A landscape with many valleys, sampled at points; each row gives a point and its height.
From any point a ball takes the steepest step (drop divided by distance) to one of its 2 nearest points. It stops when none of these is lower. Distance is the straight distance between rows; heights are no part of it.
bug height 38.7: [-21.0  18.8  -9.2 -28.6  -3.0  -4.2 -59.9  -0.4 -41.6  16.6  10.6  26.5
 -12.4 -31.0  10.7 -23.0 -14.9  -1.5   9.5 -27.4]
gedi height 2.7: [ 18.4 -23.9  -5.6  40.1  -8.0  28.9 -16.2 -34.9  37.2  -8.8  -5.8 -47.0
 -19.5 -29.0  -0.9  24.7 -21.8  58.0   3.0  20.1]
depok height 4.5: [-30.3 -14.2  23.1  -0.7  29.9 -11.7  25.8  19.8  30.8  22.0  -1.0  13.7
  58.5 -16.1  -4.1  -2.9 -14.7 -23.4 -13.0  -6.5]
sugud height 61.1: [  4.1 -28.4  18.7   5.1  21.7  40.4  53.0  31.2  21.7 -23.5  11.6  34.8
   4.0  -2.1  -5.7   7.9 -14.9 -10.4  17.6   1.9]
mozu height 41.0: [-46.4  43.4  -5.6  -2.8 -19.9   9.4  17.2 -11.7 -45.5  -6.5  14.2  -6.4
  36.9  -9.2  12.4  -4.3   8.3  -5.1  47.9   5.0]
Suk height 39.8: [ -1.5 -23.1  -8.8 -19.3  24.5   8.0 -19.0   3.0   0.6  38.6   3.9  14.1
   1.3 -17.3 -39.3  39.3 -12.1  -5.5 -21.8 -27.1]
Gav height 55.6: [ 42.5  32.8  34.6  19.9   9.8   1.3  26.7   2.2 -46.8  -5.4  13.0  -3.1
 -35.4 -14.9  -3.3 -18.6  50.0   6.7  11.9   6.5]
gobe height 49.7: [ 18.9  24.7 -20.8  -9.1  16.6  -1.6  15.5  16.8 -30.9 -14.6  25.4  14.7
 -33.2 -45.4 -40.5  37.4  17.5 -24.6   5.8  -9.5]
kebik height 69.7: [ 24.6 -22.0   5.2   0.3  10.2  16.2 -22.1 -19.8 -12.4   7.5   0.5 -21.3
  22.9 -34.4  -8.5   2.5  -1.4  41.8 -52.9 -30.0]
Rud height 40.1: [ 25.3  50.0   4.4  27.4 -23.5   5.8  35.8 -21.7  14.7  -4.4  32.4 -45.5
   5.2  14.1 -11.5  50.7  38.7 -19.5 -18.1   4.4]
bados height 52.5: [-10.4 -10.2  17.3  18.3  23.2  35.7  43.2  28.7 -32.8  29.8 -15.3 -11.2
   5.2  17.3 -31.3  13.9  35.3  30.1 -13.4  20.4]
Mos height 67.2: [ 12.1 -23.4   4.6 -10.9  19.3  34.2  28.2  13.9   1.7 -48.6  54.4   1.6
 -16.4  12.7 -16.6  12.4 -13.7 -18.5   7.3  -6.4]
Zevi height 33.8: [ 35.6 -30.7  21.4 -66.2  22.6 -24.2 -19.9  -8.4 -10.2  -3.1 -25.0   9.7
 -12.0   4.9  -7.9 -10.8 -16.7 -44.1 -18.8  24.0]
Muf height 53.0: [ 11.2 -27.2  30.1  33.5 -26.4 -40.7   5.9 -13.8  22.8 -33.5  23.4  19.7
  -0.9  25.7   6.9   6.1   3.3 -37.9 -10.8  33.5]
Kada height 57.0: [-18.5 -15.3 -13.5  42.1 -19.9   0.1  18.3   0.1  36.7 -26.9  -2.7   5.3
 -20.6  28.0   6.3 -32.3  24.7  27.1  -9.6 -24.9]
kufe height 44.3: [  4.2  29.1   7.9 -22.1 -26.8  -0.4  41.0  13.1 -54.3 -10.3  20.5  -6.1
  30.0 -19.2  18.1 -12.1  40.6 -28.1  17.5  21.4]
Rap height 45.5: [ 18.6  -3.4  57.5  -6.6  40.5  -8.9   3.1  54.8  -9.4   1.0 -24.4  22.5
   6.3 -11.2   6.3 -47.4 -13.5  -8.9  28.4   6.4]
leso height 34.8: [ -5.4   8.0 -19.9 -64.7   2.2 -42.5 -17.6 -24.1  13.0   7.7 -57.2   4.0
  -9.6  12.0  11.6  -8.9 -50.7  16.1 -47.2 -26.0]
lani height 71.6: [-34.2  20.4 -37.1   5.5  -2.0  23.4   6.2 -44.6   6.7  13.7  10.3 -14.5
  -2.4  -1.2  13.1 -28.7  12.5  37.0   9.3 -39.5]
daga height 55.0: [ 30.6  18.2  -2.7 -26.9  56.4 -45.3 -20.6  31.9  -0.7  19.1 -47.1   2.2
   3.7  11.8   6.1 -17.7 -22.5  18.8 -13.1  29.3]
palug height 75.6: [ 15.8   0.7  -5.8  17.8  -9.0  26.3  55.5 -47.7  -0.8  15.9  42.7   5.5
  -8.8  25.4  23.4   2.4  53.5   6.6   9.0  -3.8]
seras height 33.2: [ -1.8  20.8 -32.2  14.4 -22.2  -9.6 -15.3 -20.9  26.5 -12.0   2.4 -32.1
  29.6  -5.3  14.5  -1.4  26.2 -21.7 -22.1  13.3]
Kovod height 56.9: [-30.0  15.1 -11.6  26.9  -2.8  19.7 -15.4 -41.9 -33.5   4.3   9.6 -21.9
  36.1   1.4 -32.4  18.2 -28.4 -25.9  -8.2 -31.9]
Zume height 14.9: [ 17.2 -15.5 -36.6  29.0  -5.2  25.2 -10.5 -30.3  25.5 -18.9 -42.1  -3.7
   0.4  -4.8   4.6  35.9   0.0  46.0 -19.8  -7.0]
Fuv height 38.2: [ -9.3 -27.6 -28.8  14.4 -19.2  27.0  -7.1  23.8  25.4 -21.3   8.1  11.2
 -27.5 -32.0  -1.6  26.1  13.0  34.2  -5.5 -46.1]
fir height 42.6: [-20.3  13.5  16.9 -31.7  -4.3 -51.3  13.7  34.6  28.8 -37.7 -66.7 -18.2
  14.9 -25.6   1.5   9.3 -33.6 -14.8 -54.3  36.7]
matop height 59.1: [ -6.8 -24.3   1.3  -8.6   9.0  24.0 -13.1 -32.4 -42.5  -5.5  -0.5  16.5
   3.2   1.3 -35.9 -17.6 -28.4 -39.0   6.6 -30.5]
Mimok height 59.4: [-35.4  -8.5   4.3 -29.9 -36.1  -1.7   7.6  41.3   0.4 -21.8  23.2 -14.3
  51.1  -3.2  33.1   4.1  12.4 -18.6  30.6  29.6]
Tusuk height 27.1: [-11.5   0.5  22.3 -10.6  10.9 -35.2 -22.8 -32.9  13.6  40.9  -3.5   7.1
  -4.3  16.8  -1.5 -61.2 -22.4  -2.5  21.2   9.7]
Vob height 79.8: [ 26.2 -16.2 -24.6  17.5   5.1   7.1  26.2 -15.9  51.7 -13.4  34.4  16.7
  -1.8  -4.3   7.0  41.1   7.8 -18.3   1.9  20.1]
pobik height 47.9: [ 46.3  -3.4 -21.9 -23.0 -17.4 -14.7 -22.1  -1.6   4.7   4.2  16.3  32.1
   7.1 -12.2  42.4 -28.1   9.4   5.8   0.9  12.1]
dogar height 44.4: [ 29.7   9.9 -21.7 -49.5 -11.3 -26.5  -9.3  11.9  31.4   2.7   0.8  13.4
  34.7  26.2  49.9 -26.7  23.2  16.1 -37.9   3.7]
Bol height 29.4: [-14.5  21.9 -29.1  -7.3  -0.1  -8.2 -12.1 -26.9  -1.7  -6.0  57.6 -34.4
   3.7  10.1  -6.7 -11.9  23.8   1.1 -25.3  15.1]
bag height 23.3: [ 13.6  -6.3 -66.7 -19.4  16.4   4.8  11.4  18.4 -13.5  27.5 -45.1   2.9
  16.8  27.8  -7.6  15.2  28.1   1.9  12.2  -4.0]
Fuli height 58.0: [ 56.5  80.8  27.2  17.4  16.4  -2.8  14.9   3.1  -7.3  20.3  42.1  19.5
 -40.2  18.2   4.8 -12.4  27.8  -8.8  11.3  -8.7]
zezi height 37.6: [-17.9  36.5  -2.3 -37.4   0.7   0.9   3.3   5.1 -28.3  29.4  15.7  -6.8
  14.1  42.4   0.3 -16.1  10.4 -19.8  38.5  16.9]
Valil height 33.4: [ 36.5  44.4  -7.1  42.9  -7.0  21.5  -6.1 -53.1 -39.4  27.1  -5.6  12.5
   0.4  21.6  18.3   4.4  -2.9 -14.1  22.5 -15.9]
Vuvaf height 52.1: [-12.8   2.9 -26.0  11.4 -22.1 -10.6 -11.0  32.8  26.9   5.0  27.2  37.2
 -31.2  33.1  21.7   0.1  -0.5  34.0  49.0 -20.9]
zopev height 49.1: [-42.2   6.9  15.6   0.8 -19.1 -54.2 -31.7  43.8  19.8 -12.0 -39.4  36.5
 -23.1  -2.5  16.5  -5.8 -33.5  15.7  13.0  17.9]
muzov height 49.4: [ 11.0   8.7  32.2  41.1 -12.3   5.3  11.7  -0.1  34.8 -50.9  25.8 -18.2
   6.4   2.2   5.0   4.8 -16.8 -13.1 -13.2   7.7]
Tepi height 65.6: [ 10.7  -9.1  30.5  17.7  -4.9  12.8  -7.8 -24.5  -1.1  19.3   1.1  42.0
  21.0  17.7   0.4  37.0 -34.5   5.0 -13.2   7.1]
nuget height 29.9: [-33.9  32.7  17.7  33.2 -25.5   1.9  -8.3  19.6  31.0  20.1  23.0  -5.2
  26.0  27.8  13.5  -0.6  16.8   0.5   5.6 -39.8]
pof height 43.7: [ 37.4 -37.0  -5.9 -17.6  -8.2 -12.5 -15.4 -10.2  -9.2   2.6   9.0  41.1
 -31.4  16.0  21.4 -17.9  26.0 -36.0  35.5  18.0]
Vonam height 50.4: [-12.8   5.3 -34.7 -23.3  21.7 -25.3  -7.9  19.8 -21.8  -7.3  -5.9 -21.9
   6.1 -20.2 -19.7  -7.1  22.4 -40.0  -9.3  17.1]
Kovov height 46.4: [-24.0  -4.0  37.4  41.3  -8.1 -15.0   9.0   8.5 -33.8  18.8  -6.2  16.4
 -27.9  40.4 -30.1  47.4  38.2 -26.8  19.0  11.2]
Lasug height 50.9: [-13.2 -10.8  37.7  23.8  39.9  -9.0 -24.2  -1.3 -43.7  64.1 -44.1 -15.7
  -3.7  20.8 -15.0 -36.7   5.1 -13.8  -2.0 -13.0]
Puf height 71.4: [ 26.3  18.3  -7.8  -9.7  16.8  22.4 -32.0 -42.3 -32.5  -4.7   7.9  -7.5
  33.3 -28.9   7.8 -23.4 -33.0  12.3 -29.5 -10.7]
Bik height 17.5: [-10.5  19.7  -4.0  37.4  11.8   2.1  22.6 -38.5  40.2  -1.6  17.5 -51.8
 -20.3 -40.1  13.1 -31.3   4.3  16.7   1.2  24.7]
Tubuf height 39.9: [ 63.5 -11.1  35.0 -18.7   9.8   2.6 -31.1 -22.0  -3.4  12.4  21.9  34.1
 -27.2  20.0  19.9  -7.7   4.0 -48.3  29.4 -19.8]
nuv height 48.9: [-29.8  13.9  -0.6  19.5   3.4  32.7  47.4  25.6 -22.0  17.4 -10.9 -41.5
  33.6 -25.2 -10.0  22.4  16.6  13.7  -4.4 -14.3]
lurap height 52.9: [-49.3 -18.4  -5.5  -2.7  16.1 -20.2   4.6  37.3 -14.8   7.8  11.3 -32.7
  -5.5 -16.9 -41.0  20.1  27.5 -16.9 -23.9  19.3]
Sis height 47.5: [  3.6  30.5 -33.7 -28.4  20.4  10.3  41.1  12.5 -56.7  -7.1   2.0 -16.2
   1.6 -12.7 -16.9 -18.0  33.6 -15.3  13.3  34.0]
totut height 61.7: [ 27.8 -43.4  -1.8 -13.5   7.0  16.6 -26.0  -9.2 -43.0 -19.2 -25.1  20.7
 -10.1  24.1 -21.1   4.6 -46.9 -26.9  27.2  18.3]
tere height 21.9: [ -6.1  27.3   1.1  -1.4 -17.3  17.9  11.7   7.9  -4.2  17.9  17.4 -47.6
 -15.5  50.1  -1.7  41.5  37.0  38.2   0.6  24.0]
nim height 46.0: [-45.0 -14.1  -9.9 -48.4  21.6  -5.2 -17.1   9.0   5.8  -0.5  24.0 -13.2
   4.0   3.5   2.1  -1.4 -26.4   5.4  -4.8  19.0]
muvi height 26.5: [-38.8  29.7  10.1  25.5 -53.6  14.4   5.0   9.0  -9.1  16.1  22.1 -18.6
  -1.4  54.1   4.5  33.5  40.3   9.5  14.3 -27.1]
lapa height 56.7: [-25.5  13.5 -11.3 -33.4 -20.1 -27.7 -21.0  66.4  -4.4 -32.5  -2.3  -0.4
  33.3 -11.7  12.6   3.4 -12.9 -12.5  -4.7  31.5]
zud height 73.5: [ -9.4 -22.5  -6.0  24.2 -32.1  39.0  17.2 -37.9  -7.1   8.8  31.5   2.1
   0.4  -3.3  22.5   1.6  23.0  34.0   8.6 -36.1]
Lolam height 46.1: [-21.7   6.9  45.7  20.1 -20.2 -58.5 -11.3  30.0  31.6 -18.6 -49.0   2.2
   4.7   1.5   7.7  11.6 -17.6   2.5 -30.6  34.9]
Gev height 28.8: [  5.0  17.0 -13.7 -10.3  14.8 -44.3 -11.5  -0.1  32.4 -17.0  11.8  33.5
  14.3   3.2   8.2 -27.8 -23.9 -38.4 -19.1 -19.7]
Kodum height 38.4: [ -1.0  -4.3  -6.6 -59.8   3.9 -56.7  12.5   4.4   3.3   3.1 -84.9  -5.5
  -8.4 -14.0 -16.4  23.7 -24.5   0.9 -61.7   2.5]
nat height 38.1: [-32.0  -5.5 -27.6 -11.4  -7.0  36.3  34.7   2.5  19.9  22.1   9.2 -32.8
  -8.6  -7.7 -29.9  62.5 -12.9  15.4  33.4  12.4]
ror height 31.2: [ -8.1  14.1 -40.2  -1.0   8.7  32.6  39.9  -1.5   0.7  27.5 -19.6  -0.4
  17.1  19.9   5.6  39.4  -7.4   8.4  51.8   8.0]
sazod height 11.5: [  0.6  -5.4   0.9  44.9 -12.2   3.6   9.7 -52.4  45.1  -5.9  30.7 -52.6
 -28.0  -5.2  15.4  27.6  -5.5  18.3  -0.2  42.5]
barov height 51.9: [-35.9 -43.5  20.3 -59.4   3.7   0.2  10.2  16.1  27.3 -21.5  -2.6   5.5
  13.8 -40.5   3.5  14.6 -40.4  10.2 -14.6  30.3]
Muval height 58.3: [ 31.2  -2.6   1.3  14.6  39.2 -17.0 -16.7  32.5  10.6 -21.2 -27.3  15.1
 -21.2  14.9 -15.0   0.5 -25.1  15.0   1.7  24.8]
fur height 40.4: [  2.6  -9.4  12.2  39.3  12.1  -8.2  19.3 -21.9 -31.2 -42.1 -13.8  -5.4
   6.9 -28.7  -3.1 -53.5 -17.8 -13.7 -19.2  15.0]
nupe height 52.8: [  7.2  16.2  21.3   5.8  47.8 -20.5 -32.8  -1.0 -24.4  25.0 -61.9 -17.1
 -12.5  32.6 -14.8 -42.6 -16.4  28.0  -4.6  16.9]
zotav height 55.2: [ -0.1   4.4  61.1  17.2  24.2   4.7 -11.9  12.7 -27.5 -16.0  16.9   2.1
 -26.0  11.8   1.3 -25.2 -19.8  27.8  -3.7   8.1]
gebo height 64.2: [-24.6 -34.3 -24.0 -20.9 -56.0  18.8 -25.7 -13.2  47.9  -3.4  17.0 -31.5
  25.4 -17.4  35.4   3.1  12.0  26.9 -11.9 -34.0]
sufik height 29.3: [ 40.4 -20.1 -13.6 -74.0  36.7 -25.9 -32.9  -7.7 -16.4  36.4 -44.5  18.2
 -38.6  -2.1   5.4 -36.7 -28.4 -13.3 -16.0  -6.9]
sal height 23.8: [-20.1   1.7 -22.4   0.1  24.9 -33.7  11.5 -26.0  40.1  14.1  31.5 -34.6
 -22.1  -8.7   3.0 -20.6   6.7  24.4 -36.8  10.2]
podu height 54.9: [-27.8  -8.7 -18.6  33.3 -18.1  51.7 -34.5 -34.5   8.0 -10.6 -26.8 -57.9
  43.4 -11.8 -14.5  -3.8 -27.0   0.5   1.3 -36.1]
muzu height 60.3: [ 28.1  34.1  43.7  -7.8  15.4 -14.5   3.6   7.5  -0.9  35.8  49.0  13.6
  -8.3  26.9  18.3 -10.3   4.2  -5.5   4.6   3.6]
mor height 52.7: [ -2.8  -9.3  11.2  -3.6  23.2  20.5  10.9  55.7   6.7 -46.9  -9.8  27.4
  18.2  -1.8   4.6 -48.6 -32.0  -3.5  27.2  -0.8]
vomo height 51.1: [  4.0   7.3  41.9  18.2  36.0  15.8 -27.2  27.9 -23.9  -1.1 -18.9   9.9
  20.7 -27.8   1.0 -33.6 -41.9  39.2   8.0 -11.6]
sim height 52.4: [-54.5  -2.9 -21.4   0.7 -14.3 -25.7  -2.9  17.9  43.9  -4.2   0.1  10.2
 -30.0  19.0  30.1   3.4 -16.5   5.7  30.1  28.3]
Ruzop height 68.8: [  3.3 -11.0 -15.1  14.0  13.3  13.7  30.8 -46.5  29.8  -8.3   6.5  24.6
  -2.3 -10.6  10.3 -37.2 -24.4  13.0  -1.3 -46.6]
zol height 42.0: [-49.2 -14.9  -6.0 -42.0 -18.6  -3.9 -57.6   1.1 -23.9  -2.1  11.0 -18.1
  -3.6 -29.9 -17.1 -15.7 -28.1  25.8 -17.3  -9.8]
gan height 81.7: [ 24.2  -7.8 -15.7  58.0  13.8   2.1  25.5 -21.9   8.1 -17.3   6.9  16.6
 -27.8 -16.3   2.5  18.1  25.8  -5.1  -7.4   2.5]
gug height 57.2: [-11.9 -50.3   8.6 -37.4   5.2  -3.7  10.7  -2.8  12.4 -13.8 -44.4  33.0
   5.8  -4.0  -9.1  22.0 -21.0   6.4 -35.2  10.7]
Rop height 32.7: [ 11.6   7.6   5.6  50.9 -58.6 -20.3 -28.7  12.9  22.6 -10.5  19.8  -0.1
  16.2 -49.0  19.5  35.7  26.7 -10.8  -3.7 -13.2]
givir height 34.7: [ -7.8   2.7   4.3 -53.2  26.1 -21.2 -13.2  -2.8 -43.3  43.1   4.0 -13.1
 -16.3   7.8  11.0 -36.5  28.5 -16.7  21.8  27.5]
Kotu height 40.2: [ -4.3  10.1 -15.8  23.4 -21.1  17.9  16.4  20.0 -30.5 -36.3 -11.7  21.6
 -19.4  30.5 -14.5  20.3 -13.0  10.5  27.1  19.1]
Vadel height 53.4: [-12.4  17.0 -60.9 -46.2  -6.2 -17.8  -1.5  40.7  -9.1 -49.6  24.8 -29.2
  12.5 -15.0 -12.1  15.1  -2.8 -23.5   5.2   8.7]
napo height 52.6: [ -9.4  -1.2 -17.7  29.9  -6.0  29.8   6.2   8.8  -5.6 -10.9 -15.5 -78.3
  48.9 -20.5 -35.6  -0.9  -3.3   9.9 -15.9  -9.8]
zaru height 15.2: [  3.5  -8.9 -41.4 -10.0  12.6  30.0   2.3  -7.3 -19.8  39.7  -8.8 -23.7
  17.8  43.0   0.6  36.6  26.1  35.9 -21.9  18.9]
boted height 35.5: [ -7.6 -10.7   6.0 -42.2  10.5   5.7 -30.6 -24.7 -31.4  37.3 -24.4  23.9
 -17.2 -11.3  10.6 -61.8  -6.1  -5.3  30.0 -49.6]
Dol height 36.9: [-12.0  48.6   6.0  33.2 -26.3  -6.6   7.3  17.6   5.7 -13.0  35.1  -4.9
   6.6 -28.5   7.4  58.7  33.5 -31.1  -4.1  21.7]
bebiz height 67.8: [  6.6   4.5  41.2  29.1  -5.0  20.2 -16.7 -31.0   6.3   1.5  11.4 -12.6
  39.2 -28.1 -16.0  31.2 -21.2  21.1 -23.9  -2.0]
pega height 48.7: [  4.2 -25.5  25.0  41.0  16.0  -4.4   4.0  13.5 -53.6  22.0 -35.4   8.2
  -6.3  21.5 -25.2  -5.8  34.5  -7.5   7.4  -3.3]
meda height 30.3: [ 33.4   9.4   4.9  29.8 -33.6  51.4  15.0 -43.7 -50.5  -6.0 -18.9  25.3
 -25.1  -8.5  -2.4   8.3   1.2 -13.1  39.3   4.7]
bafe height 32.6: [ 28.9 -36.9 -16.5 -50.5  15.7 -22.0 -27.2 -61.2 -29.3  34.2 -34.5  17.9
 -10.5  -3.7  12.3 -50.8  -1.4 -17.2   6.6 -16.0]
nobo height 47.4: [ 21.7 -30.6  -2.6 -17.2   0.1  20.7  15.4   9.2 -11.3  42.9  -1.2  22.2
 -15.1  28.1   9.7 -25.8  46.3 -47.9  23.7 -29.1]
fato height 20.4: [-28.0  13.9  20.6   4.0  36.1   0.4  26.1 -19.3  -6.4  31.0   1.8   3.8
  33.2  10.9 -14.1 -50.7  -5.8 -22.5   0.5  -5.0]
Las height 66.3: [  0.1 -39.7 -52.2 -33.1 -48.5  28.2 -24.7  -4.8  37.0 -19.6   1.6 -69.6
  29.9 -29.1  11.6  19.2  -7.6  26.5  -2.5   8.0]
tubob height 45.0: [ -8.2  16.7 -33.4 -11.5  37.2  10.8  -7.8  33.5  -4.8  -2.1  10.7  13.5
   8.8 -25.7 -36.3  44.7 -23.2 -22.9  10.4 -19.1]
Fel height 27.2: [ 13.8 -16.5 -33.7  35.4  -5.5  42.6 -12.4  22.9  -0.2 -33.1 -28.6   2.2
  21.5 -19.3 -25.2  24.8  -3.8  24.4  -3.7 -29.2]
Beg height 35.6: [-16.7   8.3  -4.4  27.4  -0.9 -43.6 -17.1 -17.4  17.0 -50.1   5.0   9.7
  -6.2 -37.7  -7.1 -28.1 -25.5 -20.8 -22.7   8.9]
dav height 63.3: [ 13.8 -22.2  -5.8 -17.8  37.3  -1.0  13.9  19.1  20.6 -62.6  10.5   8.6
 -28.0 -21.3 -19.4  -7.1 -43.4   4.6  -4.7  25.7]
gupub height 34.9: [  8.8  15.5  17.7   5.4 -30.4  40.7  30.5 -19.2 -47.9 -31.7  12.5  20.0
 -53.2   7.7   0.8   5.6  10.8  22.6  46.4  13.7]
luv height 44.1: [-31.8  -3.9  -3.8  47.6 -13.7  17.1  11.4 -12.4   1.0  -4.2   1.9  12.4
 -31.5  57.9 -31.7  49.8   7.3  -4.1  24.1   9.3]
dipak height 58.2: [ 34.6   7.5   8.3  28.7 -15.6   4.0 -16.0 -24.9 -15.6 -20.2  14.1   9.9
 -33.2  21.4  29.6 -24.9 -11.0  37.2  -3.2  22.0]
delet height 38.8: [ 10.6 -22.2  15.2 -60.4  27.1   1.2  -3.0  28.3 -14.1  31.6  -4.6  -3.9
 -17.2  15.3  16.8 -51.6   4.7 -39.8  67.5  18.3]
kob height 31.4: [-16.1  19.1   6.7 -38.9  43.7 -23.2  -8.1 -19.5 -21.7  44.7  -8.8  -8.1
 -20.2 -13.6  13.9 -55.7  -2.8  35.9  -8.9   3.6]
rebop height 60.9: [-26.3 -48.6   9.9  23.3 -12.5  -7.4   4.7 -17.1  37.6 -16.9 -39.3  15.8
  -1.4  12.0 -10.1 -10.3   2.9   4.8 -45.8 -20.7]
tum height 31.0: [-40.8  19.9 -12.6 -19.0  10.3 -37.3 -34.7 -23.9  21.6  29.5 -30.7   8.4
  11.6  26.4  -8.9 -20.7 -43.3   2.0 -17.1   5.4]
Vike height 83.0: [ 21.5   1.8 -16.0  66.5  11.7   6.0  23.6  10.3  44.8  -4.3 -18.9 -28.0
 -21.7 -18.5 -25.3  36.4   6.5   3.6   1.6  24.0]
Lelo height 39.1: [ 29.3 -30.5  60.3 -34.8  34.4 -26.8 -15.7  40.8  -2.2 -18.2 -33.6  -4.8
 -16.9  -0.8 -19.7 -31.8 -41.5 -27.9 -13.1  27.4]
fev height 44.5: [ 35.3  24.8  27.9  28.5 -20.2  41.1  36.7  -2.6  -1.7 -35.1  26.6 -26.2
   1.1  13.4 -13.8  39.8  -1.3   6.8  -1.2 -18.1]
kepit height 53.1: [ 24.7  49.4  32.7  -0.6  -7.9  12.4  23.8  26.7 -36.5 -30.9  32.9   4.7
 -27.5 -43.8 -24.7  10.5  47.9  -8.6   2.0 -19.4]
Rudo height 34.0: [ 14.1 -28.1   2.8  -6.1  -8.8 -17.4 -34.6  29.7  12.8  24.7  -1.9  31.8
  25.2 -15.9  -5.6  51.0  17.4  -6.8 -23.4 -33.1]
Ruza height 57.4: [ 43.1  20.2  25.9  20.4 -21.7  13.1 -32.2  -8.1 -49.7   2.5  18.8  -7.7
 -40.4 -26.3  15.4 -18.0  32.2  29.2  -9.6  -7.3]
vup height 62.0: [-42.7 -18.3 -20.0 -21.9 -62.9  -7.0 -28.0   7.7  14.7 -23.5  16.8 -13.9
  27.8   8.5  29.2 -15.1   1.4  10.9   3.0   2.5]
zef height 52.0: [ 17.2 -34.3  14.4   6.9  -6.8  -3.3   9.0  40.9  12.7   7.6 -13.2  21.0
 -17.9  35.1  -2.9 -30.9  28.2   0.3  -1.5 -29.4]
nopu height 65.0: [ 29.7 -41.5  15.8  11.1   5.4   1.0   8.7 -40.3  38.1 -12.5   3.4  44.3
 -15.0  11.2  -1.6 -15.2 -16.2  13.0 -38.4 -44.2]
dud height 77.5: [ 21.7   1.5 -19.0  -0.3  -7.7   3.1  56.3 -23.5  27.1 -19.2  51.1  -8.6
  -3.8   2.8  38.4  -0.2  36.6 -20.7  13.1  25.2]
nufo height 41.9: [-26.1  -7.1  23.2 -36.8  20.4 -42.7 -21.4  16.5  -1.3  50.3 -74.8  24.1
  -6.9 -16.0 -16.2   5.4 -26.7  -2.8 -28.7  18.2]
pelit height 44.0: [-41.4   9.6  -2.1 -14.7 -26.8  48.3  45.5  32.3  10.1  11.8  14.2 -38.2
  11.5 -40.8 -24.4  56.1  24.7   4.2  17.4 -14.2]
gad height 36.1: [ 52.6  31.2  10.3   0.6  -6.2   0.4  14.6 -31.4 -32.8  24.6   8.0  38.9
 -29.5  37.8   5.2   8.3  18.1 -38.6  51.8 -14.3]
rebo height 37.7: [ 15.9   0.3 -54.6 -27.8   7.4 -14.6   6.1  -8.9  47.2  -6.5  18.6  -0.3
  39.2  13.2  20.0   2.5   4.6 -16.3 -25.2 -21.3]
gaz height 21.1: [-30.7   5.2  23.7  16.5 -11.3 -17.3   5.9   9.0  53.5  15.9  27.1   0.1
  57.7  -1.1  18.2  20.2 -12.7   5.6  -3.2  -6.2]
fuge height 63.0: [ 10.3  20.1  35.7   0.2 -14.4  -7.6 -21.4  -0.3  26.5  18.6  26.2  36.6
  20.1  50.4  24.3   2.2 -33.5   6.6  15.1  -7.3]
keb height 45.7: [-15.1  10.9 -49.2  27.4 -26.9   1.8  15.6  37.4  37.2   8.2   5.0  11.5
 -13.3 -18.0  19.5  24.4  22.3  17.3  30.7 -36.3]
bov height 27.4: [ 13.6 -25.4  18.8  41.1 -38.6 -22.1 -38.6  10.6  11.7   0.5 -23.6  19.1
  22.2 -13.2   5.6  28.1  21.9  11.9 -33.9  -2.9]

Where does a ball stop that starts at each point below?
matop | zaru
dud | meda
Muval | meda
Puf | bov
Ruza | bov
kebik | bov
gug | sufik

Call two points neighbours if one is among the 2 nearest of the other. Go from one point of each pair to the other, from neighbour to neighbour, staying as low as possible. Name the highest point that can't be avoided.
zaru / Rap | lurap
depok / zaru | nuget
gedi / Gev | rebo
